Points on a hilly landscape, in no order, each with its height.
A climber steps from a point to the highest of its 2 nearest points, and stops where none of them is higher. Distance is the straight distance between rows; heights are no part of it.
J599: [110, 125, 106, 136, 106, 128, 124, 161, 148, 89, 124, 114, 109, 147, 109, 123, 142, 135, 147, 136]  (h 2.07)
J878: [117, 119, 147, 138, 87, 129, 157, 124, 136, 136, 141, 105, 112, 138, 106, 155, 135, 110, 173, 138]  (h 5.07)
J818: [133, 148, 145, 150, 126, 109, 122, 112, 109, 124, 129, 129, 122, 159, 99, 129, 163, 128, 116, 127]  (h 5.85)
J50: [139, 140, 147, 107, 142, 89, 170, 125, 94, 114, 129, 122, 106, 142, 124, 116, 134, 103, 129, 112]  (h 5.94)
J94: [113, 149, 139, 133, 116, 76, 160, 109, 130, 145, 133, 100, 86, 111, 131, 159, 135, 139, 135, 136]  (h 3.87)
J519: [154, 119, 156, 123, 142, 136, 108, 135, 137, 92, 111, 164, 162, 120, 132, 97, 123, 120, 106, 131]  (h 2.42)
J573: [87, 145, 160, 180, 108, 178, 137, 132, 102, 117, 95, 154, 136, 119, 100, 147, 99, 161, 142, 88]  (h 3.73)
J889: [105, 131, 141, 100, 98, 131, 150, 119, 149, 122, 132, 106, 114, 119, 106, 151, 137, 144, 154, 112]  (h 4.73)
J962: [121, 150, 123, 122, 152, 164, 139, 132, 101, 120, 142, 124, 146, 128, 136, 129, 131, 137, 148, 111]  (h 3.18)
J119: [148, 123, 98, 95, 130, 144, 98, 151, 159, 159, 130, 131, 114, 98, 162, 128, 147, 115, 101, 139]  (h 0.96)
J124: [121, 151, 103, 122, 127, 97, 151, 111, 108, 177, 140, 127, 114, 110, 151, 152, 126, 126, 120, 129]  (h 4.17)
J239: [102, 142, 138, 139, 123, 163, 150, 110, 140, 108, 168, 145, 96, 128, 106, 118, 131, 104, 157, 124]  (h 5.95)
J705: [158, 105, 107, 95, 139, 142, 84, 145, 171, 144, 132, 118, 146, 125, 140, 138, 129, 123, 131, 140]  (h 0.85)
J401: [153, 114, 113, 91, 131, 154, 129, 122, 110, 130, 97, 116, 145, 113, 163, 155, 132, 128, 117, 147]  (h 1.42)
J177: [118, 122, 125, 106, 120, 130, 126, 119, 94, 109, 102, 134, 125, 164, 137, 139, 113, 121, 93, 127]  (h 1.81)
J592: [105, 127, 127, 170, 141, 162, 171, 135, 115, 101, 151, 160, 124, 110, 102, 123, 100, 144, 126, 115]  (h 4.56)
J945: [137, 108, 103, 117, 128, 136, 125, 165, 147, 154, 160, 107, 137, 146, 138, 98, 112, 135, 140, 115]  (h 1.16)
J422: [155, 112, 129, 113, 124, 127, 137, 153, 157, 117, 137, 125, 175, 133, 123, 121, 156, 113, 126, 135]  (h 2.69)
J894: [97, 107, 143, 152, 138, 155, 120, 119, 105, 111, 105, 152, 118, 142, 90, 104, 132, 123, 85, 126]  (h 2.30)
J535: [175, 102, 142, 133, 145, 79, 140, 134, 106, 174, 115, 145, 129, 124, 164, 142, 152, 106, 129, 138]  (h 6.01)
J41: [147, 150, 126, 122, 148, 119, 95, 102, 139, 112, 122, 112, 138, 110, 106, 129, 123, 148, 83, 146]  (h 5.39)
J184: [117, 154, 141, 166, 104, 137, 135, 121, 109, 102, 128, 135, 113, 141, 66, 131, 118, 132, 113, 131]  (h 6.45)
J594: [115, 141, 156, 133, 122, 139, 130, 105, 129, 133, 137, 116, 121, 156, 130, 110, 149, 143, 120, 105]  (h 5.29)
J664: [89, 101, 136, 169, 123, 166, 125, 106, 132, 115, 110, 152, 122, 94, 84, 98, 103, 135, 149, 134]  (h 3.23)
J287: [139, 107, 142, 124, 134, 90, 97, 122, 160, 145, 141, 151, 149, 143, 147, 139, 162, 133, 106, 105]  (h 1.58)
J159: [142, 140, 116, 128, 162, 118, 122, 125, 145, 121, 151, 119, 103, 139, 123, 101, 133, 143, 156, 95]  (h 1.28)
J103: [118, 128, 103, 99, 99, 139, 127, 119, 159, 140, 145, 128, 157, 117, 129, 147, 134, 134, 108, 117]  (h 1.24)
J42: [146, 118, 80, 130, 110, 108, 130, 154, 147, 140, 129, 117, 119, 137, 163, 127, 115, 150, 160, 134]  (h 1.37)
J542: [212, 120, 135, 94, 146, 108, 95, 141, 131, 139, 122, 118, 123, 112, 138, 131, 123, 127, 101, 131]  (h 5.37)
J429: [103, 107, 127, 122, 119, 169, 118, 114, 113, 139, 144, 120, 94, 152, 83, 155, 128, 125, 127, 136]  (h 0.70)
J626: [107, 139, 129, 98, 118, 98, 115, 99, 151, 156, 138, 135, 142, 135, 132, 142, 143, 129, 104, 93]  (h 1.40)
J165: [130, 131, 152, 124, 145, 148, 156, 99, 155, 103, 131, 139, 137, 105, 102, 120, 129, 151, 121, 107]  (h 4.55)
J576: [133, 118, 74, 108, 126, 100, 129, 135, 117, 151, 124, 139, 148, 123, 148, 144, 132, 97, 145, 117]  (h 2.68)
J756: [116, 147, 124, 157, 128, 163, 140, 103, 138, 98, 136, 149, 119, 133, 102, 124, 127, 149, 159, 103]  (h 5.25)
J277: [126, 115, 99, 119, 115, 135, 117, 131, 123, 166, 139, 111, 102, 159, 112, 148, 148, 104, 117, 144]  (h 0.86)
J155: [143, 114, 126, 108, 177, 127, 71, 159, 126, 118, 125, 169, 140, 130, 123, 149, 116, 145, 104, 124]  (h 1.96)
J840: [136, 106, 135, 122, 160, 96, 85, 153, 148, 128, 139, 143, 152, 155, 106, 143, 133, 136, 118, 116]  (h 1.77)
J191: [150, 146, 133, 137, 98, 122, 150, 106, 113, 149, 144, 113, 130, 123, 170, 130, 126, 144, 124, 127]  (h 3.83)
J531: [96, 166, 88, 115, 116, 124, 105, 129, 136, 144, 126, 106, 125, 117, 144, 128, 161, 117, 116, 142]  (h 2.67)
J887: [171, 99, 145, 173, 168, 129, 136, 139, 118, 107, 118, 166, 166, 109, 120, 95, 90, 142, 117, 129]  (h 2.81)
J853: [130, 160, 124, 106, 126, 91, 107, 123, 124, 132, 132, 94, 121, 118, 106, 126, 101, 147, 112, 125]  (h 4.84)
J925: [131, 124, 117, 129, 89, 131, 158, 142, 115, 182, 102, 97, 118, 104, 142, 138, 151, 128, 110, 149]  (h 3.27)
J117: [104, 153, 165, 145, 119, 165, 127, 127, 139, 107, 127, 100, 81, 113, 124, 143, 128, 124, 180, 143]  (h 4.86)
J639: [137, 109, 134, 122, 135, 103, 139, 143, 87, 160, 124, 117, 118, 139, 153, 110, 133, 108, 126, 125]  (h 6.54)
J25: [94, 123, 145, 123, 145, 154, 116, 107, 106, 133, 119, 102, 103, 136, 103, 161, 113, 153, 141, 126]  (h 0.52)
J109: [135, 122, 132, 107, 160, 122, 132, 126, 133, 109, 146, 165, 133, 136, 121, 105, 78, 122, 129, 115]  (h 3.74)
J974: [135, 106, 110, 113, 147, 108, 103, 130, 118, 140, 98, 127, 136, 105, 187, 147, 102, 113, 119, 157]  (h 1.25)
J87: [162, 116, 139, 113, 124, 113, 114, 116, 128, 158, 131, 153, 147, 129, 156, 143, 133, 94, 122, 145]  (h 5.62)
J114: [124, 123, 123, 97, 140, 135, 139, 127, 111, 94, 105, 105, 137, 141, 152, 163, 123, 146, 113, 128]  (h 1.60)
J882: [143, 121, 100, 117, 108, 135, 121, 113, 165, 117, 129, 142, 142, 145, 113, 111, 155, 113, 151, 131]  (h 2.46)
J377: [129, 120, 144, 132, 169, 156, 105, 113, 128, 124, 118, 150, 125, 171, 133, 111, 155, 132, 118, 102]  (h 4.60)
J613: [111, 118, 174, 137, 98, 142, 141, 139, 124, 144, 132, 96, 89, 112, 135, 151, 108, 127, 172, 132]  (h 4.72)
J101: [109, 120, 109, 168, 137, 150, 141, 88, 131, 105, 128, 149, 154, 101, 79, 105, 121, 128, 119, 149]  (h 2.88)
J896: [128, 102, 91, 121, 127, 125, 91, 161, 139, 152, 133, 127, 141, 155, 130, 133, 131, 102, 127, 155]  (h 0.97)
J899: [95, 159, 112, 112, 108, 90, 143, 137, 142, 125, 156, 136, 102, 132, 124, 115, 139, 122, 137, 99]  (h 3.10)
J450: [87, 136, 143, 193, 131, 159, 157, 142, 107, 124, 118, 133, 149, 117, 98, 120, 103, 166, 147, 115]  (h 4.06)
J252: [81, 152, 173, 126, 117, 175, 127, 134, 141, 106, 131, 125, 96, 111, 102, 148, 120, 124, 129, 127]  (h 5.28)
J590: [113, 115, 141, 129, 86, 150, 122, 139, 98, 119, 94, 122, 115, 153, 106, 118, 131, 123, 107, 119]  (h 2.03)
J566: [81, 139, 161, 152, 121, 149, 141, 129, 117, 98, 135, 139, 107, 95, 66, 131, 104, 134, 98, 131]  (h 5.83)
J809: [169, 126, 153, 113, 124, 131, 149, 130, 148, 119, 113, 94, 113, 122, 162, 104, 155, 148, 132, 130]  (h 2.91)
J292: [135, 106, 94, 128, 112, 118, 119, 130, 151, 93, 96, 124, 126, 150, 132, 138, 157, 116, 139, 151]  (h 2.26)
J51: [121, 145, 164, 135, 141, 134, 158, 102, 104, 94, 148, 134, 99, 140, 114, 97, 128, 93, 136, 134]  (h 6.86)
J631: [130, 125, 134, 119, 170, 137, 90, 130, 136, 133, 107, 124, 128, 141, 165, 123, 148, 140, 132, 134]  (h 4.07)
J328: [122, 135, 120, 137, 122, 151, 149, 140, 132, 120, 150, 110, 170, 131, 99, 112, 134, 109, 122, 150]  (h 2.90)
J693: [186, 148, 120, 134, 135, 117, 78, 127, 133, 131, 116, 129, 143, 118, 128, 107, 129, 134, 106, 142]  (h 5.96)
J890: [69, 117, 149, 169, 117, 147, 124, 126, 121, 145, 134, 134, 135, 110, 86, 99, 86, 137, 151, 106]  (h 3.64)
J601: [114, 135, 138, 142, 99, 154, 130, 126, 124, 124, 144, 106, 136, 121, 116, 113, 96, 134, 129, 136]  (h 3.17)
J269: [125, 152, 136, 131, 99, 166, 144, 133, 94, 135, 135, 111, 130, 125, 163, 116, 118, 141, 136, 113]  (h 3.50)
J777: [157, 132, 122, 140, 176, 142, 106, 128, 111, 134, 150, 149, 142, 140, 135, 105, 112, 84, 132, 148]  (h 4.74)
J13: [121, 114, 146, 100, 110, 143, 152, 109, 146, 106, 120, 106, 125, 110, 109, 108, 154, 123, 135, 133]  (h 4.36)
J828: [119, 141, 126, 140, 104, 113, 167, 147, 116, 126, 155, 105, 119, 132, 153, 145, 138, 111, 175, 132]  (h 4.76)
J353: [104, 140, 184, 179, 98, 145, 118, 113, 119, 117, 113, 143, 131, 143, 104, 152, 106, 155, 151, 118]  (h 3.39)
J500: [147, 132, 124, 146, 116, 122, 122, 130, 101, 164, 125, 98, 103, 125, 154, 137, 149, 155, 114, 153]  (h 3.49)
J405: [96, 126, 113, 112, 86, 82, 167, 144, 148, 139, 120, 150, 99, 111, 140, 144, 134, 120, 129, 114]  (h 3.36)
J838: [138, 144, 107, 110, 117, 83, 145, 139, 108, 168, 125, 103, 146, 119, 120, 141, 125, 131, 103, 123]  (h 4.43)
J166: [142, 101, 147, 102, 127, 117, 131, 127, 163, 127, 104, 127, 116, 125, 197, 114, 127, 137, 140, 113]  (h 3.30)
J915: [153, 105, 126, 133, 173, 152, 92, 138, 141, 115, 116, 175, 169, 119, 107, 119, 130, 136, 102, 122]  (h 2.18)
J327: [113, 149, 106, 147, 90, 100, 112, 126, 151, 133, 135, 136, 112, 130, 144, 123, 149, 114, 127, 131]  (h 2.86)
J421: [141, 147, 90, 143, 149, 122, 120, 131, 137, 126, 143, 102, 115, 131, 132, 125, 127, 137, 156, 144]  (h 1.59)
J971: [145, 104, 100, 120, 138, 80, 126, 139, 131, 147, 126, 135, 178, 131, 169, 171, 124, 123, 136, 134]  (h 2.54)
J298: [111, 122, 136, 122, 108, 88, 154, 143, 112, 136, 113, 118, 80, 122, 161, 151, 121, 142, 117, 135]  (h 3.61)
J91: [153, 122, 107, 139, 130, 82, 161, 140, 117, 112, 105, 129, 157, 134, 173, 166, 137, 129, 124, 149]  (h 2.39)
J762: [130, 152, 119, 132, 129, 67, 148, 131, 124, 118, 121, 104, 152, 114, 168, 129, 134, 119, 141, 150]  (h 2.22)
J383: [105, 112, 131, 128, 136, 141, 124, 93, 127, 108, 111, 151, 156, 140, 80, 121, 129, 96, 116, 138]  (h 2.59)
J230: [151, 149, 115, 136, 160, 136, 124, 114, 114, 102, 137, 167, 134, 115, 108, 102, 112, 105, 125, 113]  (h 4.24)
J451: [125, 100, 128, 90, 151, 129, 125, 133, 150, 143, 101, 124, 103, 120, 155, 97, 144, 127, 139, 124]  (h 3.65)
J939: [144, 134, 148, 142, 161, 109, 117, 106, 121, 135, 149, 145, 153, 137, 154, 112, 129, 109, 116, 132]  (h 5.19)
J996: [140, 109, 148, 126, 161, 134, 118, 121, 122, 133, 131, 139, 174, 117, 132, 85, 73, 146, 124, 122]  (h 3.24)
J205: [135, 146, 101, 157, 120, 135, 97, 150, 119, 107, 136, 110, 109, 159, 109, 132, 127, 162, 138, 140]  (h 1.84)
J260: [151, 142, 104, 99, 153, 135, 138, 157, 121, 131, 144, 148, 154, 133, 160, 146, 127, 114, 132, 116]  (h 2.89)
J677: [142, 126, 115, 90, 111, 124, 142, 132, 147, 150, 145, 121, 110, 103, 142, 124, 138, 111, 110, 134]  (h 1.09)

Where does a climber stop that starts at each point below?
J531 => J693
J894 => J51
J166 => J184
J91 => J191
J599 => J191
J887 => J639

Call two points neighbours if one is among the 2 nearest of the other. Go from one point of each pair to the other, from neighbour to neighbour, staying as high as possible. Name the lowest point that can't be avoided.
J878 / J184 => J613
J639 / J51 => J50
J51 / J184 => J13
